Each row is a point on a landscape with many peaks, with its height.
From any point a climber steps to the highest of the 3 points nearest to it. It stops when none of these is higher. Distance is the straight distance between rows; heights are no part of it.
gupo (h 503): [-0.93  1.99 -3.03  1.89  1.55  3.67  0.47  2.32]
toli (h 234): [-1.41 -0.72  3.95  0.25 -3.07 -2.59 -4.65  1.54]
vod (h 556): [-0.67  0.41 -2.86  1.25 -0.72  2.33 -0.52  3.07]
nima (h 554): [-0.59  1.01  0.09 -1.15  1.15  0.94  0.03 -1.05]
zita (h 450): [ 1.51 -0.79  2.67 -1.57  1.40 -2.78  1.65 -3.88]
boka (h 562): [ 2.29 -0.13 -0.66 -0.84  1.72 -0.68  4.32 -3.01]
Vipa (h 118): [ 0.14 -1.65 -0.13 -0.73 -1.51 -0.69 -2.58  1.40]
danob (h 624): [-0.41  0.38  0.67 -1.30  1.46 -0.98  2.30 -2.00]
Vivoz (h 349): [-0.21  0.60  0.93 -2.16  0.17  0.07 -0.82 -1.74]
Kosap (h 522): [-0.74 -0.41 -2.47  2.23 -2.00  0.44 -0.11  4.61]
timus (h 485): [ 3.19  1.56 -2.14 -0.02  2.30  2.02  5.45 -3.11]
lep (h 672): [-0.28  0.36  0.37 -1.21  2.11 -0.12  2.76 -1.19]
Diz (h 567): [-1.36  1.40 -1.21  0.24  1.33  2.91  0.69  0.94]
lof (h 725): [ 0.15 -3.22  2.96 -0.83 -1.93 -2.55 -3.64 -0.09]
lovu (h 10): [ 0.38 -1.38  0.67 -1.86 -1.13  0.04 -2.43 -0.98]
buki (h 525): [-0.54 -0.06 -3.65  2.59 -1.35  2.09  0.25  4.70]
Rudo (h 443): [-0.79  0.34 -1.60  0.82  2.93  0.46  3.48 -0.26]
vab (h 452): [ 1.08 -2.39  4.40 -1.36 -1.20 -1.50 -3.18 -5.13]
fev (h 543): [ 0.39 -0.01 -1.47 -0.20  2.89  0.56  4.09 -1.31]
bet (h 542): [ 1.46 -0.44  0.93 -1.81  1.37 -1.72  3.29 -3.15]
pez (h 256): [-1.93 -0.01  3.08  0.80 -3.81 -3.01 -4.22  2.30]
vabez (h 42): [-1.29  2.01 -2.40  1.89  3.15  2.57  2.39  1.23]
zuvo (h 350): [ 1.43 -2.27  2.87 -1.69 -1.79 -1.16 -3.72 -3.26]
didif (h 337): [-2.50  0.88  1.29  1.08 -3.48 -2.17 -3.32  3.46]
tesel (h 494): [ 0.82 -3.66  3.14 -1.35 -2.17 -2.07 -3.66 -1.74]
fazaf (h 143): [-0.85  1.47 -2.49  2.43  3.32  2.74  2.38  2.22]
tus (h 352): [ 0.27 -1.77  2.08 -0.52 -2.19 -2.52 -3.22  1.69]
raru (h 612): [-0.85  1.07 -0.62 -0.75  1.81  0.57  2.07 -0.65]
nibe (h 315): [-0.91 -1.18  1.28  0.45 -2.38 -2.31 -2.67  2.56]
Par (h 346): [ 0.00  1.58 -3.91  3.03  0.17  3.43  0.42  4.19]
Kagof (h 205): [ 1.14 -0.61  3.37 -2.11 -0.33 -1.06 -2.80 -3.39]
galun (h 474): [-0.71 -0.79 -0.74  0.48 -2.25 -1.05 -0.71  3.67]
ras (h 57): [ 0.66 -0.94  1.33 -2.08 -0.87 -0.49 -2.26 -1.79]
lesul (h 680): [ 1.03 -0.86  6.25 -1.93 -0.59 -2.49 -1.44 -5.77]
debek (h 559): [ 0.07  0.14 -1.12 -0.77 -0.97  1.06 -1.20  0.66]
gizu (h 640): [-0.16  0.54 -2.70  1.44  3.36  1.22  4.42 -0.12]
per (h 440): [-1.76 -0.60  0.26  0.94 -2.90 -2.06 -2.42  4.13]
Siv (h 501): [-1.73  0.33 -0.81  1.46 -2.44 -1.03 -1.13  4.30]
soki (h 602): [ 1.12  0.01 -0.84 -0.52  2.18 -0.51  4.37 -1.75]
Dom (h 507): [ 3.91  0.91 -1.90 -0.41  1.94  1.18  5.36 -3.80]
fere (h 651): [-0.58  0.75 -1.30 -0.77  0.37  1.56  0.27 -0.04]
fitu (h 409): [ 0.71  0.10  4.12 -1.71  0.09 -2.36 -0.81 -4.39]
Kevo (h 122): [-0.30 -0.73 -0.05 -1.51 -1.09  0.25 -2.07 -1.07]
tive (h 249): [ 0.04  2.50 -3.87  3.25  1.75  3.74  0.50  3.93]
Mupul (h 389): [ 3.10  0.73 -3.01  1.47  2.82  2.16  5.18 -1.90]
gok (h 328): [ 0.19  0.40  3.14 -1.94  0.72 -1.80  0.07 -3.80]
matov (h 541): [-0.28 -0.26 -2.16  0.50 -1.40  1.27 -0.86  2.62]
zokup (h 167): [-0.84  1.09 -2.60  2.12  4.07  1.78  3.54  0.64]
dusi (h 219): [-1.94  0.72  2.57  1.43 -5.48 -2.69 -5.74  2.31]
mibi (h 618): [-0.54  1.64 -2.65  1.06  0.93  3.36  0.45  1.86]

Two climbers start at each pair of points below. Name the first point that both come to, or write -.
zuvo and toli | lof
gok and ras | -
nibe and Vivoz | fere
buki and Kosap | -

For each start below, name the point where the climber stops.
vabez | mibi
fazaf | mibi
Par | mibi
